Each row is a point on a landscape with many peaks, with its height.
A climber steps from a point to the highest of its 4 nearest points, and stops where none of them is higher. Distance is the straight distance between rows; heights are no part of it.
deper: [ -9 -29  -2  10  -9 -23  -8  16  -4  -2  11   3 -10  11  -3  -4  20  28
  -8   9]  h=205
posa: [ 20  38   9 -29  -6  43 -18 -24 -11  12 -24  16   8 -21  11 -19  -2 -49
  23  -8]  h=170
dito: [  0   2   3   4  12   4  22  -6   3 -10   4 -19   5  -1  -2  -6 -12   7
 -16 -10]  h=281
dule: [ 16  33  11 -22 -15  47 -30 -14  -8  19 -21  19   8 -22  15 -23   7 -47
  25  -4]  h=79
Ravim: [  1  16   1   4   6   6   8  -6   8   1  -3 -14   4  -3  -5  -3  -3  -2
  -1  -7]  h=438
fitel: [ -8 -32   7  17  -4 -27 -40  14   6  19  14  15  -6   3   9  -8  38  13
  -5  20]  h=599
lorup: [ -9 -28  -2  11  -3 -26 -24  11  -4   5  16   3  -6  15  -2  -7  32  23
  -4  13]  h=443
Vop: [-12 -21  -3   7  -3 -19   4  16 -10  -3  11  -1 -10   8  -1   4  13  29
 -14   4]  h=325
tam: [  6  32  -1 -14  10  11  18 -13   0 -19 -18 -13   8  -7  -5   3 -22 -19
   9  -9]  h=343
tuku: [  1  -3  -5   0  13  -4  33  -7  -4 -12   8 -18  14   2  -4   2 -22   6
 -21  -7]  h=240
zetu: [-26 -39   1  28   5 -40  18  20  16 -11  33 -10 -16  14  -9  11  -4  41
 -30  14]  h=382
von: [ -6 -15   3   3   2 -12 -15  10  -1   5   6   6  -8   1  -5 -10  20   9
   8   8]  h=330
ket: [ 22  30   5 -28  -8  45 -18 -24 -11  14 -19  15  10 -17  13 -21  -5 -47
  18  -8]  h=608
ridur: [-22 -39   1  20 -15 -44  -6  22   6  -3  35  -3 -13  20  -5   7  18  37
 -20  11]  h=302
Sapap: [  2   0   3 -12 -13  17 -39   7   0  12  -4  23  -3  -9  10  -3  13 -14
  17  11]  h=89
mamag: [  7   4   1  -1  19   3  38  -8  -4 -13   0 -12  10  -1  -7  -6 -32  -1
 -10 -10]  h=308
Papak: [  1   1   5  -7 -10  15 -30   7  -3  14  -3  20  -4  -8  10   1  11 -19
  21   9]  h=95
nunum: [  7  10   1  -4  -5  15 -12  -9   6  14  -8   4  -1  -6   2   4   6 -14
  17  -2]  h=171
nep: [  8   6  -5  -8  -7  18 -24  -2   1  14  -8  19  -5  -7   7   1  10 -21
  19   6]  h=94
Lamo: [ 11  14   0 -17 -10  33 -15 -10  -5  19 -13  13   3  -9  10  -5   1 -27
  22   2]  h=56
Fad: [-17 -26  -3  26   1 -27  20  16  10 -14  21  -9 -13  14  -1  14 -12  32
 -26   3]  h=521
gupa: [ -7 -11  10  -2 -11  -5 -46  13   4  15  11  19  -2  -2   5  -8  27 -10
  11  16]  h=497
sevek: [-21 -35   0  16 -14 -37  -2  17   4  -9  28  -4 -11  19  -4   8  12  37
 -24   6]  h=327
ros: [ 12  15  -3 -20  -8  29 -12 -18   0  13 -13   9   6  -6   6   3  -4 -22
  15  -6]  h=52
tanav: [ 15  33   3 -10  17  17  36  -9  -6 -18 -19 -12  12  -3  -7   5 -39 -23
   4 -17]  h=244
los: [  8  39  -1 -36   4  34  17 -35  -9   1 -33   3  13 -19   1  -4 -26 -28
  21 -10]  h=210
tumad: [  6   4   0 -16 -13  25 -35   2  -4  14  -6  24   2 -11  14  -1  13 -20
  20   8]  h=86
ral: [  4   2  -1  -6  -6   8 -21   3   3  13  -2  12  -4  -1  -2   3   9 -12
  18   5]  h=121
gedo: [ -7 -19 -13  24   4 -18  29   8   7 -12  19 -12  -2  17  -1  20 -23  26
 -27  -3]  h=489
gof: [ -3 -17  -8  14   4  -5  20   9   4  -7   6 -14  -1   6   0   9  -5  20
 -22  -8]  h=374
mizor: [-19 -37  -9  34  11 -41  30  12  13  -8  29 -10 -17  17 -15  14 -12  38
 -35  10]  h=495
folin: [-18 -34   2  18 -15 -38 -22  17  -1   0  27  -2  -5  21  -2   6  26  38
 -16   5]  h=247
mefab: [ -1   1   4   4  -1  -4 -16   8   3  10   0  12 -11  -1  -4  -9  15  -2
  14   6]  h=258
gute: [  7  43  -1 -21  16  30  34 -23  -7 -11 -30  -8  18  -7   2  11 -39 -28
  14 -13]  h=186
movi: [  2   3   2   3  -5   6 -13   7   5   8   2   7  -9  -3  -8   0  13  -2
  16   2]  h=182
vezi: [  5 -15 -11  12  10 -13  33  -3   4 -13  15 -15   7  12   3  11 -28  17
 -27  -6]  h=369
Zag: [  9  23  -6  -9  -2  12  -1 -11   6   2 -10  -8   2  -4  -5  -1  -5 -14
   9  -2]  h=462
Mam: [-14 -28  -9  27   7 -30  27  14  15 -10  27 -12 -12  16  -7  19 -16  35
 -31   6]  h=598
melo: [  0   4   5   5  -4   3   3   3   4   9  -3  -1 -13  -3  -6  -5  13   6
   6  -3]  h=483
subel: [-13 -26  -2  14  -8 -24   6  19   1  -9  21  -5  -8  10  -2   8   9  31
 -20   5]  h=411
kura: [ -3 -20 -15  19   5 -16  27   5   4 -14  14 -12   0  12   2  17 -17  25
 -27  -3]  h=458
bebo: [ 12  26  -7 -20   1  12   8 -14  -1  -8 -16  -6   8 -10  -1   1  -9 -17
   9  -7]  h=326
fumef: [  8  33  -3 -28   8  20  14 -19  -1 -10 -23  -5  10 -12  -5   4 -19 -20
  17  -7]  h=265
dav: [ 14  36  -4 -17  15  18  31 -11  -8 -17 -21 -13  11  -6  -6   8 -28 -20
   7 -14]  h=276
Lupi: [ -7 -40   0  21  -8 -40 -37  16  -3  10  16   9  -2  11   7   1  41  26
 -14  18]  h=539
Delel: [  5  21   2  -2  13   8  27 -10  -1 -21 -11 -15   7  -7  -8  -1 -24 -17
   2 -16]  h=364
Komu: [-3 -3  6  8  1 -2 -5 11  2 12  2  4 -9 -2 -4 -4 14 10 10  4]  h=314
niseg: [ 10  39  -1 -15  16  19  37 -11  -6 -19 -30 -13  15   1   2  11 -39 -31
   9 -15]  h=207
Filur: [ -6 -25 -12  24   7 -26  30  11  11 -11  22 -11  -5  16  -3  15 -19  30
 -26   2]  h=531
Riges: [ 12  23  -1 -29  -8  37 -10 -23  -4  10 -15   9   8 -17   7 -12  -5 -30
  16  -8]  h=122
vanam: [ -2  -9   6   1  -4  -6 -23   8   3  10   7  13  -6   1  -4  -7  21   2
  13  11]  h=362
Keke: [ -8 -17   9   6   0 -15 -32  10   0  13  12  14  -5  -1  -2 -11  24   2
   8  15]  h=464
podi: [-23 -32   2  23  -7 -38   7  20  11  -9  28  -9 -13  15  -5  15   5  35
 -18  11]  h=317
dil: [-17 -32  -1  11 -10 -32   3  23   3 -13  27  -1 -10  11   0   7  11  34
 -20   6]  h=363
lilut: [ -3  -2  -1   8   8   0  14   2  -1   1   1 -11  -5   2  -2  -5   4  15
 -13  -6]  h=282
porel: [ -6 -20  -1   6  -4 -17 -19  10  -2   3   8   9  -8   6  -7 -13  25  15
  -1  10]  h=398
Guka: [ 14  40   1 -14  17  21  48 -17  -6 -15 -28 -15  18   8   4   9 -46 -33
  13 -22]  h=196
nago: [ -7 -17  11   3  -3 -14 -46   9  11  14  12  16  -3  -2   8 -10  30   1
   6  17]  h=551
Tose: [ -5 -33  -3  15  -4 -33 -31  19  -4  11  16   4  -1  14   2  -4  37  24
 -11  14]  h=522
Dosud: [ -8 -19  -3   5  -3 -19  -6  10  -3   2  11   1 -11   7  -5  -6  21  22
  -5  10]  h=270
besa: [ -2  -7  -4  10   6   0  17   3   2  -5   2 -14  -2   1   3   2  -2  15
 -16  -7]  h=316
loral: [-11 -32   3  14  -3 -23 -29  11   0  15  11   8  -5   7  -3 -11  35  15
  -5  15]  h=538
masob: [-14 -23  -7  19  -6 -23  17  16   5 -10  19 -10  -8   9   0  15  -5  27
 -22   0]  h=490
tinen: [ 17  30   5 -25  -9  43 -14 -22  -8  15 -18  16  11 -19   9 -17   0 -41
  18  -5]  h=190
Patug: [-13 -42   6  31  -8 -41 -52  23  -1  19  12  22  -8   4   7   4  48  31
 -15  23]  h=484
ligi: [ 14  34   5 -30  -2  38  -4 -31  -6   0 -26  10  12 -20   2 -16 -16 -37
  24 -12]  h=193
Pevel: [  6  23  -2  -6   7  10  14 -10   6 -13  -9 -15   5  -9  -6   0 -14 -10
   1 -12]  h=451
zef: [ 13  20  -8 -23  -9  27  -6 -23  -2   7 -15   1   6 -11  -1  -1  -6 -22
  16  -7]  h=57
nid: [ 14  28   3  -4  16  10  48 -12  -8 -18 -17 -12  14   2 -10   5 -44 -20
   4 -22]  h=274
Sepup: [-12 -32  -2  15 -13 -30  -9  17  -1  -3  18   0  -6  12  -2   1  24  31
 -12  10]  h=208
moz: [-15 -25  -1   8 -10 -24   0  20  -6  -4  14  -4  -9   9  -6   6  17  31
 -13   5]  h=323
vemuv: [ 14  39   2 -24  15  27  26 -21  -7 -15 -33 -10  14  -7   1   5 -31 -26
  13 -12]  h=221
gufes: [ 6  8 -1  4 -3  3 -8 -1  6 10 -5  1 -8 -5  1 -2  4 -4 11 -2]  h=280
Pufiz: [ 13  20   0 -18 -10  36 -18 -18  -2  17 -17  14   5 -13  10  -9   2 -29
  17  -2]  h=40
Dev: [ -5 -12  -1  11  -1  -4   9   5  -4   1   1  -9  -9  -4  -3   3   6  19
 -10  -4]  h=294
pel: [ -2  -4   8   1  -8  -1 -38  11   2  10   8  17 -10  -3   3  -3  15  -8
  19  17]  h=455
lala: [ 16  38   2  -8  15  19  44 -11  -9 -24 -27 -22  17   0  -3  10 -42 -27
   7 -19]  h=233
Rabu: [ 10  14   4  -1  19   6  43 -11  -5 -16  -5 -11  12   1  -9   0 -33  -5
  -8 -19]  h=315
gebi: [-11 -26   7  15   0 -19 -47  17   5  22   9  16  -5   1  10  -8  34   9
  -2  19]  h=658
lag: [ 13  24   5 -20 -10  38 -26 -15 -10  19 -19  18   7 -15  19 -14   7 -37
  16  -3]  h=55
sol: [  8  37   0 -30  10  29  15 -28  -6  -8 -31   1  11 -12  -1   4 -18 -26
  18  -9]  h=227
tofi: [  4  23   0  -4   2   9   2 -10   9  -4  -9 -12   7  -3  -2  -3  -3 -10
   3 -10]  h=641
pur: [  4  17   1   1  15   7  27  -7  -2 -15  -3 -13   9  -3  -5  -5 -18  -4
 -10 -11]  h=353

Where does a climber stop that starts at each point below?
Papak | melo
los | tofi
nep | melo
niseg | tofi
lala | tofi
Dev | Mam
Dosud | gebi
mefab | gebi

Call two points neighbours if one is among the 4 nearest of the other. Go from one point of each pair to the other, from neighbour to neighbour, staying as high as possible. Name the lowest point that can't be avoided.
melo / tofi | Dosud
tofi / Mam | dito
melo / gebi | Komu

Two climbers start at each pair of points below. Name the first point that both come to, or write never.
ridur / deper | subel
sevek / besa | Filur
Guka / sol | tam
